Each row is a point on a tangle of strands that fork, close into loops and nearly touch. The rows are in no order.
(in the rows, 128 means zero)
Two points are linked if the straight distance between their rows is under 155. Some points are linked to none.
j874: [149 116 149 147 145 183 122  58 102 132 113 130 163  75 109 125 149  83
  90  98 183 142 161 145 165 129  90 125 130 137 140 110  94 159 169 142
 138 174 139  88  77 107 130  93 117 129 123 157]
j771: [ 95 138 108 134 104  87  99 196 123 119 148 152  86 115 138 126  62 178
 169 165 140  94 130  98  89 106 109 107 139 124 150 161 155 170  73 124
  95 106 128 148 120 191 164 177 107 122  98  87]
j963: [104  74 105 152 140 189 130 120 157 121  67 121 169 144  55 167 108 158
  38 141 159 128 128 129 250 126  84 131 147 145 122 121 128 104 155 124
 101 178 144 160 123 113 119 155  72 140 141 131]
j721: [158 132 137 103 128  95 109 119 122 149 129 139 125 132 133 137 176 120
 142 137 138 122 145 109  72  91 135 115 169 192 105 122 102 137 101 114
 129  90 124 121 151 143 108 144 126 147 132 147]
j864: [110 115 136 152 133 177 107 116  93 133 124 149 160  96 109 108 101 101
  82  94 199 139 155 121 196 165  50 127 138 125 133 125 126 144 129 145
 121 219 164 142  37 165 162 141 106 123 136 136]
j388: [114 103 103 181 153 145 125  59 108 178 109 106 130 101  88 106 132  83
  97 131 180 123 156 139 172 135  93 149 116 118 153 141  96 186 150 131
 136 155 120  93  86 112 132  93 129 126 103 123]
j272: [122  89 121 155 131 111 131  89 150 149 121  89 112 118 136 127 111  53
 145 187 154 111 145 111  85 109 111 101  86 112 216 109 101 181 126 117
 133  89 104 102 157 118 136 120 107 133  68 113]
j152: [ 92 129  80 126 117 121 147 172 117 113 111 128 138 164 175 114  91 130
 134 122 122 158 124 136 104 136 106 172  92 115 138 113 137 141 115 133
 116 154 140 109 166 148 130 123 133 130 128 139]
j349: [157 128 154 102 155 174 123 152 120 115 121 148 175 112 130 121 128 122
  85  54 149 164 130 136 190 149 112 138 137 128  91  99 142  75 147 161
 118 221 169 134  59 125 160 137 126  98 165 152]
j471: [160  96 168 109 136 150 118 109  96 134 132 142 166  92 102 136 106 113
 102  98 134 130 136 117 137 122  97  92 168 154 139 128 107 102 122 113
 115 148 150 146  78 125 137 161  82  74  96 127]
j405: [ 74 121 112 160 147 135 121 151 138 158 110 119  76 161  91 116  92 136
  99 160 133 102 133 115 150 120  87 134 138 134 157 164 132 153 104 154
 115 140 121 171 115 112 157 164 115 115 109 128]
j273: [131  98 116 160 135 127 139  67 119 170 143  69 142 127  94 130 121 120
 153 123  77 155  82 138 177 130 145 132 110  95 190 146  99 151 198  78
 153  68 101 161 102  50 103  97 121  98 124  85]
j125: [141 127 158  99 167 160 126 130 101 142 119 154 162 117 147  96 143  99
  95  66 191 138 139 123 136 129  97 168 127 142 125  99 115 116 120 178
 132 214 159 122  77 123 158 117 139  93 144 193]
j399: [113 125  89 153 105  95 152 155 174 149 125  86  77 160 171 104  78  99
 187 196 117  90 122 103  84 112 136 114  67  62 206 136 154 150 107 149
 129  60 100 118 178 118 147 122 131 140  81  87]
j505: [115 134 100 125 109  81 102 140  67  97 171 130 123  94 146 151  97 196
 177 138  94 120 124 146  76 137 138 104 133 142  89 174 143 143 139  72
 100  59 116 106 151 191 109 148 109 149 135  55]
j368: [ 99 129 149 151 117 139 108  78 110 138 133 152  93 107  40 142 147 155
  73 117 139 112 150 151 166 156  88  88 153 185  98 168 135 145 162 115
 114 137 118 155 132 162  94 147 106 150 154  99]
j294: [ 61 155 134 163 114  99 130 112 129 114 143 150  48 114  91 125 108 122
 120 137 146 111 158 166  89 130 105  98 114 133 116 172 126 197 104 143
  91 113 119 115 173 171 132 139 111 131 103 113]
j292: [168 129 177 105 126 117 142 142 196 117 144 112 131 136 146 122 132  99
 159 149  82 111 104  82 121 109 174 107 154  66 170  97 126  63 116 124
 169  89 117 160 114  71 144 118 138 107  85 143]
j395: [140 149 167 131 122 106 135  77 178 119 137 121 116 106 119 145 158  95
 150 149  99 123 133 119 112 132 183 102 122  83 111 121 106 116 151 101
 154  55  91 108 151 109 112  82 151 140 103 150]
j886: [160  86 124 139 111 123 139 114 136 119 111  96 145  87 149 162 101  72
 111 167 143 141 158 123  71 117 118  69  98 128 195  93  94 164 132  98
 131  98 117  70 165 145 117 108 107 138 107 121]
j846: [153 116 172 113 148 131 120 173 184 143 103 144 115 141 108 142 169 134
  93 128 138  96 134  81  91 100 157 115 189 167 118  82 125  73  71 154
 135 163 137 164 125 119 167 153 125 117 138 189]
j579: [162 131 154  70 157 122 120 113  91 132 143 152 166 101 131 116 177 140
 137  59 110 157 129 134 149 141 133 142 170 152  68 119 128  74 155 122
 153 136 144 141  65 101 130 144 141 105 160 153]
j950: [ 67 131  56 155 132 128 125 160 143 125 119 103 114 180 109 163  88 184
 134 161 112 121 108 143 193 127 143 155 115 103 136 152 153 133 144 103
 112  91  99 159 136 107 128 142 103 132 137  97]
j929: [104  77 119 138 138 169 114 152 112 136 108 125 184 173  75 157  93 210
  98 115 111 139 112 129 236 127 105 135 173 136 113 148 150  75 147 106
 107 144 130 202  78  99 124 170  88 103 149 103]
j72: [ 79 147  79 153 134 124 106 146 148 145 149 116 125 149 123 147 127 175
 168 155  87 112 113 109 175 127 142 168 124 115 138 168 164 129 118  90
 144  72  98 168 100  97 155 153 128 143 132  66]
j498: [104 141 101 152 134 153 116  95 152 140 103 116 120 113 121 111 154  95
 111 140 187 130 145 126 173 147  98 169 117 109 139 115 140 153 155 144
 145 165 117 102 100 135 162 109 153 145 137 133]
j689: [116  65 110 132 142 184 140 161 148 106  92 121 180 150  89 182  75 171
  65 149 142 125 134 126 218 126 121 122 166 160 145 119 144  78 135 116
  86 155 147 174 117 126 117 159  81 117 151 109]
j713: [146 102 200 122 132 141 156 101 116 121 128 149 131 116  71 159  88 111
 123 130  54 132 128 169  79 122 165  57 134 102 141 137  79 121 159 131
 118  74 117 133 126  99  96 106  85  62  76 163]
j781: [157  90 141 129 122 148 101 128 115 149 137 133 158  86 134 141 141 100
 124 126 179 103 144  73 129 101  85 102 165 180 159 100 128 114 106 113
 127 172 152 157  66 134 148 163  80 114 126 123]
j782: [121 135 160 133 118 131 136  91 134 106 135 139 124  96 107 154 110 105
 121 129 131 127 143 143 116 149 119  98 133 114 127 128 114 145 144 114
 121 105 131 117 139 164 124 100 118 118 108 109]
j338: [140 138 122 129  97  90 136 187 127  94 161 118 118 155 201 101  95 124
 165 169  79 112 121 132  62 127 143 129  85  86 163 126 137 136  98 136
 123  75 127  98 191 172 112 100 139 131  77 104]
j534: [113 143 157 104 135  97 130 117  79 126 170 153  93 138 124 124 132 142
 153  94  98 152 126 165 104 139 136 133 125 115  87 166 119 133 148 121
 131 117 120 122 136 133 104 128 141 100 135 143]
j105: [146 104 119 134 158 157 142 107  86 136 124 112 183 126 141 112 127 135
 148  77 107 192  75 155 205 138 126 172 120  92 143 122 126 129 194 140
 163 187 159 135  49  74 130  99 147  83 134 126]
j662: [110 109 183 117 145 138 157 127 149 111 135 141 111 155  65 134  86 127
  99 139  77 129 128 178 130 135 151  87 127  92 155 150  91  96 147 156
 134 113 107 151 116 105 141 130  83  79  85 168]
j626: [115 132 100 173 104 131 103 138 162 121 152  99 127  89 137 131 106 111
 186 185 144  83 138  78 177 116 110 119 111  71 188 149 145 153 114  92
 148  85  97 132 107 122 169 134 139 154 106  35]
j449: [138 181 171 110 139 106 118 171 157 103 132 185  77 137  99 127 205 176
 125 115 107 111 132 143  61 119 181 132 160 150  39 127 146  95  80 145
 127 134 115 130 152 165 111 116 168 138 170 178]
j39: [118  93 110 132 108 157  94 151 106 136 115 172 144 103 116 143 136 124
  59  96 199 126 142 113 150 147  72 111 166 206 105 101 164 150  90 150
  79 214 167 152  96 194 139 165  97 143 189  99]
j648: [ 93 165  91 135 133 111 126 177 129 126 117 127  80 160 166  92 121 141
 147 137 148 126 124 157  85 142 117 180  63 106 119 121 143 154 102 169
 120 149 131  98 182 141 121 129 156 163 124 143]
j618: [124 118 153 123 127  94 123 117  90 162 168 130 106 126 118  95 119 127
 189  96 102 123 120 109  95 129 120 115 130 109 156 179 114 145 122 111
 140  88 126 167  72 106 144 146 140  91 103 103]
j365: [ 96 120 153 143 125 143 152 117 150 131 129 118  90 155  71 121  83 109
  92 155 104 114 115 134 151 133 123 116 136 110 177 149  97 125 139 157
 130 136 119 173 116 107 140 150 104  96  70 147]
j98: [145  87 121 133 148 174 131 104 170 121  90 113 163 125  89 183 132 135
  29 122 179 150 146 134 214 130 113 128 142 178 114  84 125  99 158 128
 113 176 134 113 146 129 114 119  88 152 175 134]
j461: [173 112 135 115 160 162 150  76 127 147 121 121 169 129 122 106 164 105
 131  69 118 165 115 146 168 126 137 166 116  92 135  90 101  97 187 162
 164 165 128 136  88  68 130  93 130 100 110 172]
j175: [131 141 185 123 127 119 154 108 127 135 127 129  69 121 154 103 139  71
 148 154 112 121 151 165  10 118 150  87  73  92 153 112  90 168 116 148
 126 109 125  89 183 128 104  82 154 129  79 179]
j762: [191 118 165 103  94 133 121 134 187 136 115 130 135  96 124 174 189 112
 117 170 145  95 145  56  89  75 159  69 207 196 137  86 121  87  76 120
 152 109 122 152 142 131 138 154 108 152 139 131]
j163: [119 170 147 113 136 146 106 122 118 105 130 148 116 110 127 119 188 107
  87  76 171 140 152 123 131 162 115 136 152 159  68 118 154 136 125 144
 130 200 147 104 119 178 162 118 156 148 173 143]
j650: [125 144 160  88 135 144 142 205 108 114 122 155 120 173 169  74 129 140
 129  98 115 141 133 157  67 145 125 138 103 122 112 112 127  77  85 198
 109 203 164 108 148 128 126 132 150 103 116 205]
j319: [142  76 161 143 129 178 100 101 104 135 105 166 137  74  79 135 144 127
  37  79 207 114 155 119 138 130  77  84 167 201 114 108 135 146 114 163
  95 221 156 140  95 162 129 141  88 116 148 127]
j585: [ 62 162 143 149 126 105 133 117  94  92 137 168  55 133  70 134 109 161
 103 123 113 120 121 208 119 155 118 107 106 136  63 183 115 180 141 146
  81 127 103 114 155 167 109 131 114 126 130 133]
j415: [ 86 160 155 140 141  95 137  94 146 148 135 130  23 165  28 136 120 143
 109 159  97 106 126 165  90 126 162 102 134 161  99 176 102 162 145 153
 127  96 110 140 178  92 116 118 112 120 121 187]
j723: [ 98 124 105 160 129 121 147  65  91 120 166 104 128 103 100 159 115 161
 162 124  84 155 106 173 164 150 141 128 112 116 102 202 115 170 209  79
 113  39  99 128 140 121  78 127 140 147 151  63]
j495: [185 187 142 107 106 118 142 146 148  90 156 109 136 103 200  87 177 116
 180 124 131 114 116  97 111 134 156 131 117  73  98 111 161 114  93 102
 177 110 141  75 135 151 134 103 202 187 126 100]
j989: [138 174 110 116 139  85 101 158 117 156 136 142  80 136 157  85 181 162
 173 117 159 111 142 118  49  85 134 149 123 154 100 130 146 183  64 128
 135 114 116 119 129 145 127 146 167 159 149 147]
j332: [108 102 111 152 151 166 129 127  98 131 103 137 171 135 123 115  87 134
  92  99 153 161 125 141 217 163  79 167 113  96 152 139 123 140 149 153
 107 200 168 156  46 117 150 126 111 112 127 124]
j168: [122 118 134  96 128 125 153 176  75 104 114 155 153 197 175  94 108 157
 131  94  79 169 104 160 110 133 125 150  98 126 124 118 137  88 131 180
 126 198 156 121 150 111 100 125 132  79 138 174]
j198: [ 94 144 112 152 123 110 127 145 172 138 173 110  83 167 113 127 123 149
 186 141  66 111  87 121 172 136 158 164 134  73 161 166 155 111 135 118
 167  51  94 180 106  89 147 128 137 129 114  91]
j115: [127 130 108 163 121 108 102  68 123 165 126 109  97  98  86 159 162 137
 118 150 139 114 153 125 108  99 142  96 154 216 102 153 132 184 144  94
 114  85 103  98 166 133  92 126 126 164 152 120]
j313: [ 97 138 141 156 113 126  96  93 143 116 139 168  76 119  71 179 168 150
  81 130 163 113 161 163 124 144 115  96 153 198  69 147 142 160 126 143
  94 146 112 138 167 167 114 128 124 153 182 129]
j639: [143 174 132 118 128  86  92 136 125 144 137 149  77 113 126 126 200 165
 152 117 121 118 146 123  78  95 146 119 161 172  52 141 139 137  89 116
 135 103 118 128 136 162 108 139 146 158 169 147]
j324: [ 94 117  91 148 147 147 129 123  76 136 132 125 173 130 124  98 115 135
 154  93 141 171  86 156 200 162  85 181 107 112 132 153 139 161 167 130
 135 156 146 168  52 109 142 132 161 104 153 101]
j576: [145  95 169 138 104 155 148  83 130  92 129 122 137  52 107 182  82  65
  84 155 144 125 171 136  99 122 112  44 103 112 170 126  83 161 148  98
 125 109 129  67 150 156 115  97  58 115  77 101]
j932: [148 122 141  88 140 152 154 176 113 144 118 129 158 195 181  87 130 146
 141  80  96 164  92 123 141 115 133 168 108  94 145  84 136  60 126 176
 141 197 152 143 111  82 139 124 138  91 110 185]
j426: [189  90 149 106 120 121 101 107 128 172 129 126 141  79 123 148 190 100
 108 134 167  95 150  67  93  78 108  80 188 214 148 100 108 106  97 113
 141 147 147 149 107 119 128 158 107 111 147 145]
j451: [156 150 126 129  91 101 149 124 127  95 121 123 127 121 188 146 155 121
 148 159  96 144 136 138  74 111 181  96 100  98  95 112 125 122 122 101
 139  74 128  72 199 160  77  74 161 163 125 125]
j685: [136 143 158 139 111 100 132  55 150 134 152 106 115  84 116 156 143  91
 144 149 105 122 145 116  97 137 164  80 137 130 126 139  80 156 166  70
 153  35 102 108 163 125 107  80 120 160 117 109]
j403: [ 89 160 113 148 129  97 110  62 109 167 136 114  81 140  86 139 150 171
 152 142 117 111 140 149 103 108 139 125 128 184  85 172 100 173 150 101
 106  66  86 138 177 102  93 127 129 141 147 153]
j464: [153 137 140 128 107 147 141 137 165  80 155 109 171  84 152 144  97  94
 156 117 111 133 119 111 170 148 135 141 104  52 170  91 146 117 146 117
 153 108 132 115 118 136 168  99 133 139 100  94]
j469: [ 99 136  38 127 144 136 130 137 117 132 119 108 147 147 184 114 123 132
 150 125 169 158 108 120 184 149 109 202  82 120 136 106 173 128 132 128
 150 166 129 107 115 113 166 122 169 183 177 116]
j9: [188 125 135 105  85 110 130 167 185  98 130 103 154 107 181 165 135 111
 140 185 136 112 129  69  84  91 164  99 158 139 143 101 131 111  90  87
 150  77 133 104 166 156 132 135 136 154 122  90]
j120: [171 146 132  97 122 151 142 156 156  67 149 132 189 106 186 124 134 109
 137 104 118 143 110 114 170 137 146 158 113  79 118  86 148  72 140 125
 127 152 150 110 120 125 152 111 151 128 134 119]
j560: [117 106 129 115 154 154 105 102 115 145 109 140 172 164  74 133 148 156
  96  99 129 122 128 114 194 138  89 149 171 161 120 143 140  75 146 135
 125 155 144 192  69  85 134 161 125 103 152 141]
j953: [166 129 168  83 160 155 139 154 105 104 114 181 164 127 144 118 152 145
 114  61 105 166 136 152 123 144 140 141 142 134  75  95 122  47 140 140
 127 196 153 130  88 111 140 122 135  90 144 189]
j234: [ 85 172 149 132 149 111 133  91 159 126 135 134  39 157  61 128 156 120
 119 145 121 117 142 179 104 133 153 133 126 133  78 147  97 141 136 148
 129 124  95 110 170 113 123  95 149 149 132 191]
j734: [115 135 124 103 158 122 134 166 123 180 113 145 100 184 101  93 146 142
 102 113 127 109 131 134 104 121 111 165 164 167 120 130 117 111  80 195
 129 181 145 172  94 104 170 168 139  92 125 197]
j969: [103 183 120 130 124  87 141 102 154 104 127 130  68 133 106 137 145 134
 134 151 124 121 145 168  88 143 149 134  97 121  89 151 116 170 129 122
 127  98  93  86 188 145 119  90 154 146 136 149]
j169: [105  94 106 183 142 169 118  89 110 163  91  97 149 147  93 113 108 101
 101 124 163 138 117 134 214 133  65 149  99 121 191 137 101 178 168 157
 113 172 139 131  67 109 149 131 109 100  96 120]
j813: [168  96 114 132 132 101  98 107 116 185 111 124 143 126  99 138 182 141
 127 125 155  93 148  87  80  78 120 106 194 232 128 131 114 140  84 110
 123 113 131 167 122 105 113 158  95 111 143 145]
j956: [164 106 158 134 151 129 129  50 125 164 155  85 147 105 110 113 158 105
 185 123  74 135  93 103 138 129 167 123 146  89 165 137  96 110 186 103
 157  73 116 163  83  43 110 101 148  89 111 126]
j142: [169 103 154 119 131 138 129  95 138 149 116 123 164 127 103 167 135 118
 112 132 102 137 132 125 125 125 158  97 169 150 137 118 107  98 166 108
 152 109 110 139 132  96 102 114 115  87 127 155]
j533: [163 103  99  99 123 116 133 184 147 118 102 117 161 155 179 142 105 132
 124 150 144 128 114  79 118  93 152 152 136 131 166  75 148  71  99 129
 137 133 128 126 163 129 134 136 113 134 131 142]
j450: [ 95 132 141 158 124 135 117  31  85 164 134 144  94 127  27 155 143 160
  99 100 120 119 154 197 141 143 100 101 154 191  85 195 107 174 175 119
 103 118 107 158 144 123  72 152 123 126 160 145]
j104: [148 166 172  91 125 125 122 190 165 112 116 164 108 139 117 131 186 156
 108 105 142 110 130 108  78 114 159 122 184 161  50 113 135  65  83 153
 133 158 147 169 116 148 147 134 133 127 166 171]
j983: [132 120 166 159 119 113 111  31 101 170 147 102 105  65  67 146 159  98
 124 146 133 106 159 112 102 119 146  64 141 171 128 154  91 172 154  82
 130  65 108 119 156 116  78 113 113 139 118 122]
j816: [171 150 138  85 131 133 148 192 182  92 140 148 151 156 159 103 121 132
 148 109 101 112 115  90 141 134 159 161 128  73 116  83 149  41  98 150
 155 152 145 141 125 117 156 134 155 112 118 130]
j926: [160 160 112 131  90 105 145 122 152  93 148 107 148 108 191 123 155 117
 165 156 114 128 119 116 105 120 172 126 103  86 112 136 138 141 121  80
 166  64 128  65 167 147 107  98 169 190 129  83]
j460: [143 103 101 147 146 177 139  69 154 129  91  96 189  92  98 168 131 100
  77 111 184 160 140 142 208 133 104 148 121 125 148 100 104 133 191 121
 133 184 142  86 122 101 119 100  96 139 137 134]
j825: [137 123 106 109 147 149 147 120 125 159 106 125 152 166 166  92 148 117
 144  94 136 172  98 136 163 134 130 207 108 103 136  89 125  91 155 174
 149 177 131 137 112  68 139 112 161 116 144 171]
j992: [120 146 126 152 102 133 133 133 178  85 146 115 138  83 136 124 102  87
 154 152 135 101 130  73 191 150 116 124 117  57 183 124 158 113 123 102
 157  89 111 123  89 151 183 119 149 164 100  63]
j187: [117  95  87 111 114 123 129 158  57  87 137 147 160 134 152 150  94 196
 106 101 113 158 125 176 117 139 121 127 128 196  87 135 152 129 141  93
  75 121 131 120 147 186  86 155  97 126 182  67]
j22: [105 138 165 129 126 123 127  78  91 131 152 126  94 120  91 117 125 126
 146 103 119 131 122 144 133 145 121  99 132 125 133 170 106 150 151 128
 125 102 108 135 103 108 122 128 122  98 107 137]
j958: [ 96 156 130 103 156 152 149 192 112 138 126 152  80 196 146  63 110 128
 117 104 118 137  97 157 116 154 125 176  92 107 124 133 130  94  96 219
 117 212 155 141 114 117 137 148 149  86 120 207]
j707: [117 167 100 120 125  92 118 167 139 147 130 132  87 150 182  70 144 125
 180 133 166 104 120 108  77 111 126 176 100  91 129 100 147 158  84 160
 151 130 137 113 137 158 146 145 188 185 130 131]
j638: [102 145 143 131 126 101 138 114  72 101 142 160 112 117 112 151 125 145
 115 116 108 149 141 196  81 159 143  97 121 150  75 153 118 152 164 126
  84  91 127 115 157 158  84 113 129 116 158 130]
j501: [ 85 140  54 135 143 152 134 134  78 124 118 116 172 146 171 104 113 135
 151  91 146 182 109 141 198 165 110 198  85  99 121 113 160 154 156 136
 121 182 152 118  79 130 149 117 153 140 164  89]
j334: [170  85 166 131 153 153 134  58 138 187 121  95 156 130  95 144 145  99
 125 128 112 125 117 103 146 108 142 106 146 135 166 140  76 109 159 112
 158  91 116 158 100  46 120 124 106  78  97 172]
j532: [184 117  82 102 109 108 123 188 159 118 115  94 183 113 216 150 126 140
 143 173 133 114 112  66 104  78 168 133 125 132 149  79 146  98  67  87
 148 108 145  97 158 149 131 140 116 182 155  89]
j818: [147  82 147 138 120 152 130  84 116 111 125 119 161  67  97 173 101 100
  97 125 137 128 155 145 140 134 103  76 116 140 148 129  94 146 169 111
 122 116 127 107 130 143  99 125  77 132 111  93]
j145: [ 99 138 121 137 136 122 114 113 110 135 112 149 111 114 107 135 158 130
  88 125 163 143 146 141 113 132 106 143 137 183  78 135 142 170 123 146
 103 173 129 117 142 162 121 120 126 133 166 139]
j206: [127 160 147 122 105  88 149 112 127 120 135 136  79 117 151 107 140  97
 167 143  88 137 129 174  49 117 159 121  89  88 119 132 112 156 127 137
 123  66 110  83 199 140  93  90 155 129  95 138]
j472: [140 119 103 112 125 143 137 191 117 111 100 124 153 138 186 117  95 127
 122 149 160 137 128 122  88 119 115 139 111 143 158  71 135 114  72 159
  96 177 151 110 190 163 125 133 121 131 135 140]
j947: [163 124 160  96 142 128 101 123 123 151 137 151 157 120 113 138 173 150
 144  84 115 116 134 106 162 118 126 131 201 175 101 139 133  67 130 109
 142 130 147 186  70  96 145 154 128 115 148 145]
j293: [115  81  87 123 137 169 156 155 111  63 109 125 199 144 123 161  73 201
  66 113 121 166 117 176 232 172 119 147 127 132 101 122 166 112 168  97
  79 159 136 144 113 144 124 134 105 143 180  81]
j800: [102 129  83 138 108 151 125 142 126  67 139 133 178 118 118 173  92 165
  94 118 101 136 122 150 199 188 130 139 125 127  93 134 165 115 159 107
  96 121 121 115 139 177 126 125 101 149 177  56]
j850: [136 129 190 132 114 132 153 114 109 118 130 140  93 110 115 138 110  86
 129 151  89 134 156 158  38 109 155  61 111 119 149 133  74 150 122 124
 111  89 125 100 165 129 102  97 101  80  83 165]
j79: [ 93 161  51 157 140 153 105 117 155 125 115 111 134 124 164 100 134 113
 131 137 203 119 138  94 196 155 101 197 113  98 126 122 167 156 125 129
 142 164 143 104 115 136 177 115 174 199 159 112]
j946: [127 141 100 136 118  88 143 169 136 124 129 106  87 153 190  89  88 109
 155 171 130 117 127 125  56 108 125 140  70  64 195 115 144 169 103 149
 115 100 106  97 191 151 126 128 133 140  89 109]
j185: [158 139  76 100 121 117 136 170 124 144 132 108 175 163 239  74 127 138
 208 113 123 133  89  96 109 119 138 179  80  75 168 102 172 108 101 149
 153 111 136 118 136 127 112 143 166 161 114 109]
j696: [ 85 124 153 150 107 138 109 159 107  80 133 177  62 108  86 140  73 139
  88 156 145  99 147 145 120 149  94  80 137 148 115 166 139 183  95 142
  75 149 134 138 151 209 129 156 102 132 112 102]
j583: [ 95 162 161 126 160 152 142 130 102 114 127 162 114 142 114  89 141 120
  95  87 132 155 128 183 141 180 108 164 115 108 107 123 129 145 138 178
 119 215 142  94 104 143 147 106 166 104 135 168]
j218: [125 171 139 116 125 106 136 130 168 115 160 134  91 139 100 132 142 131
 159 132  80 107 108 130 132 126 169 130 143  90 108 145 115 110 133 112
 153  73  95 158 139 107 148 119 139 135 110 126]
j863: [ 77 176 136 127 156 146 148 123 123 148 123 144  68 178 120  57 144  98
 108 110 143 129 114 184  95 164 112 179  83  95 113 139 119 129 127 212
 136 206 136 100 130 117 132 103 175 107 110 189]
j634: [182 157 142  98 129 122 121 138 123 101 130 139 159  92 175 117 171 111
 112  95 149 141 133 114 118 129 144 117 143 158  69 105 148  95  98 114
 149 173 161  98 106 166 145 132 158 160 174 120]
j83: [ 68 154 100 160  87 109 105 168 120 115 136 167  62  93  97 146  72 164
 121 159 159  88 169 117 113 130  84  88 144 135 142 180 156 197  64 136
  76 121 130 143 131 228 141 181  87 147 116  74]
j802: [178 105 143 117  86  99 127 143 171 129 111 111 128  86 151 168 155  81
 116 195 142 104 133  59  71  70 165  58 167 165 166 105 111 140  87 102
 152  73 118 112 180 146 121 126 103 139 115 123]
j360: [131 131 141 112 123  75 104 184  95 141 164 147 113 129 146  97  95 151
 193 131 103  93 113  96  90 106 118 113 134 115 155 165 142 140  75 112
 116  77 138 167  70 147 159 177 123 104  98  94]
j632: [ 83 145 116 132 129  95  99 146 124 129 127 122 105 150 120 136 123 144
 124 136 136 124 141 132 125 121 112 146 140 158 106 156 147 155 110 131
 113 129 122 143 122 152 142 156 118 127 137 122]
j136: [113 122 104 170 110 119 132 132 180 132 148  99 108 124 141 130  79 102
 155 178 145 103 127  95 122 118 120 101  95  97 192 141 122 162 123 113
 141  80  97  98 144 133 150 131 118 145  89  88]
j423: [109 161 126 130 150 110 107 119 135 182 128 116  76 177 111  80 179 129
 136 122 141 108 129 116 117 122 114 169 150 137 112 157 133 143 101 161
 137 154 128 157  85 101 161 163 163 118 122 167]
j645: [159 124  79 120 130 108 124 143 148 178 109  77 152 158 226  97 152 122
 200 157 139 139  95  78 102  92 152 169 106 108 169 109 142 110 109 101
 169  93 119 113 157  91 116 141 165 168 131 106]
j795: [170 105 140 127 136 125 115 123 157 151 148  92 160 126 130 161 126 124
 165 147  70 127  89  78 140 123 170 117 138  88 165 128 112  95 153  91
 160  50 100 166 118  64 118 129 134 105  95 110]
j6: [107 116 102 136 136 115 150 155 178 178  95  94  92 183 143  97 108  98
 136 179 133  85 120  99 106 115 124 156  94  97 197 113 132 120  97 160
 132 128 117 136 145  94 163 150 120 134  88 150]
j758: [161 104 137 105 129 129 121 196 202 148  98 125 134 131 128 160 155 118
 107 170 160  93 132  36 101  81 140 124 187 184 137  76 126  91  58 147
 123 148 137 162 152 130 165 159 108 133 127 148]
j396: [128 128 128 105 147 137 116 169 111 147 106 146 125 158 142 111 140 110
 107 113 181 126 131 120 110 130  90 152 145 174 125 100 134 129  87 166
 119 214 163 135  98 128 154 158 142 111 136 183]
j625: [ 89 135 129 157 141 119 142  44 107 163 129 122  89 147  32 150 137 150
 124 128 127 140 135 198 137 139 141 131 112 158  65 184  96 181 192 110
 119  83  91 117 172  93  78 106 125 142 159 152]
j277: [152 100 123 106 136 120 141 112 120 150  92 114 173 142 159 144 143 112
 117 136 104 163 125 133 105  97 141 127 123 144 138  92 108  98 148 108
 137 116 133 122 154  89  90 112 114 108 128 167]
j148: [172 121  90  96 100 118 143 189 121  92 135 113 175 156 251  94 103 144
 186 131  73 137  98 110 112 119 161 157  93  82 149  91 163  93 111 125
 148 109 135 108 171 138 107 109 144 152 116  95]
j955: [169 119 164 103 123 127 147 114 150 120 123 126 143 135 164 121 142  94
 139 134  94 133 120 116  96 110 149 121 108  87 168  83 111  83 144 135
 153 118 123 112 135  75 131 104 126 108  87 146]
j792: [168 139 136  77 107 122 145 220 128  68 147 161 182 163 199 107  98 163
 160 103  74 128 109 123 131 133 161 157 112  97  97  88 175  26  98 126
 122 157 144 143 156 134 134 105 150 113 115 127]
j443: [ 92  90 100 185 122 137 153  78 100 143 144  97 158 122  93 164  77 153
 144 147  88 151  92 181 176 151 136 115 104 120 154 169 110 184 211  75
 135  74 102 148 129  85  74 114 117 119 124  69]
j714: [198 190 146  96 118 108 129 148 128  98 148 147 155 115 205  88 185 119
 168  95 145 122 121 109  91 117 150 136 142 106  81 130 157 101 100 114
 174 152 168  83 113 148 119 133 200 181 160 133]
j600: [ 52 129  71 155 134 140 143 128 129 104 123 126 127 153 102 155  81 176
 118 149  95 143 127 171 195 153 134 152 109 123  94 171 169 146 157  90
  90 108  90 134 146 144 117 134 116 150 151  79]
j90: [160 113 119  91  90  84 139 162  89 113 135 122 164 127 224  93  97 135
 172 132  79 151 114 132  82 126 157 131  94  96 152 111 133 112 118 130
 141  98 138  82 184 149  97 109 159 126  90 121]
j178: [124 127 111 128 109 103 118 121 108  98 156 124 124 101 141 168 100 158
 164 145  76 146 106 146 122 141 168 103 118 122 108 160 121 132 177  85
 121  43 111 114 157 140  96 126 123 127 136  73]
j551: [113 109 114 159 124 178 100 154 130 114 111 137 156 103 110 132  94 120
  71 111 209 129 152  98 209 177  53 122 138 154 111 116 161 135 108 135
  95 203 166 131  90 182 159 139 101 152 177  92]

A piece is all that can be reached along the links. How many separate loops has the piece of each point below (a circle has one, a figure eight two, a Y none), and how many tips (points with one link)?
j152: loops 2, tips 1
j983: loops 1, tips 2
j443: loops 1, tips 1
j618: loops 1, tips 2
j168: loops 1, tips 3

How many points has the smallest loop of links through each point below? Write none if it is on no loop.
j388: 8
j22: 10
j365: 15
j142: 7
j532: 14
j758: 9
j395: none
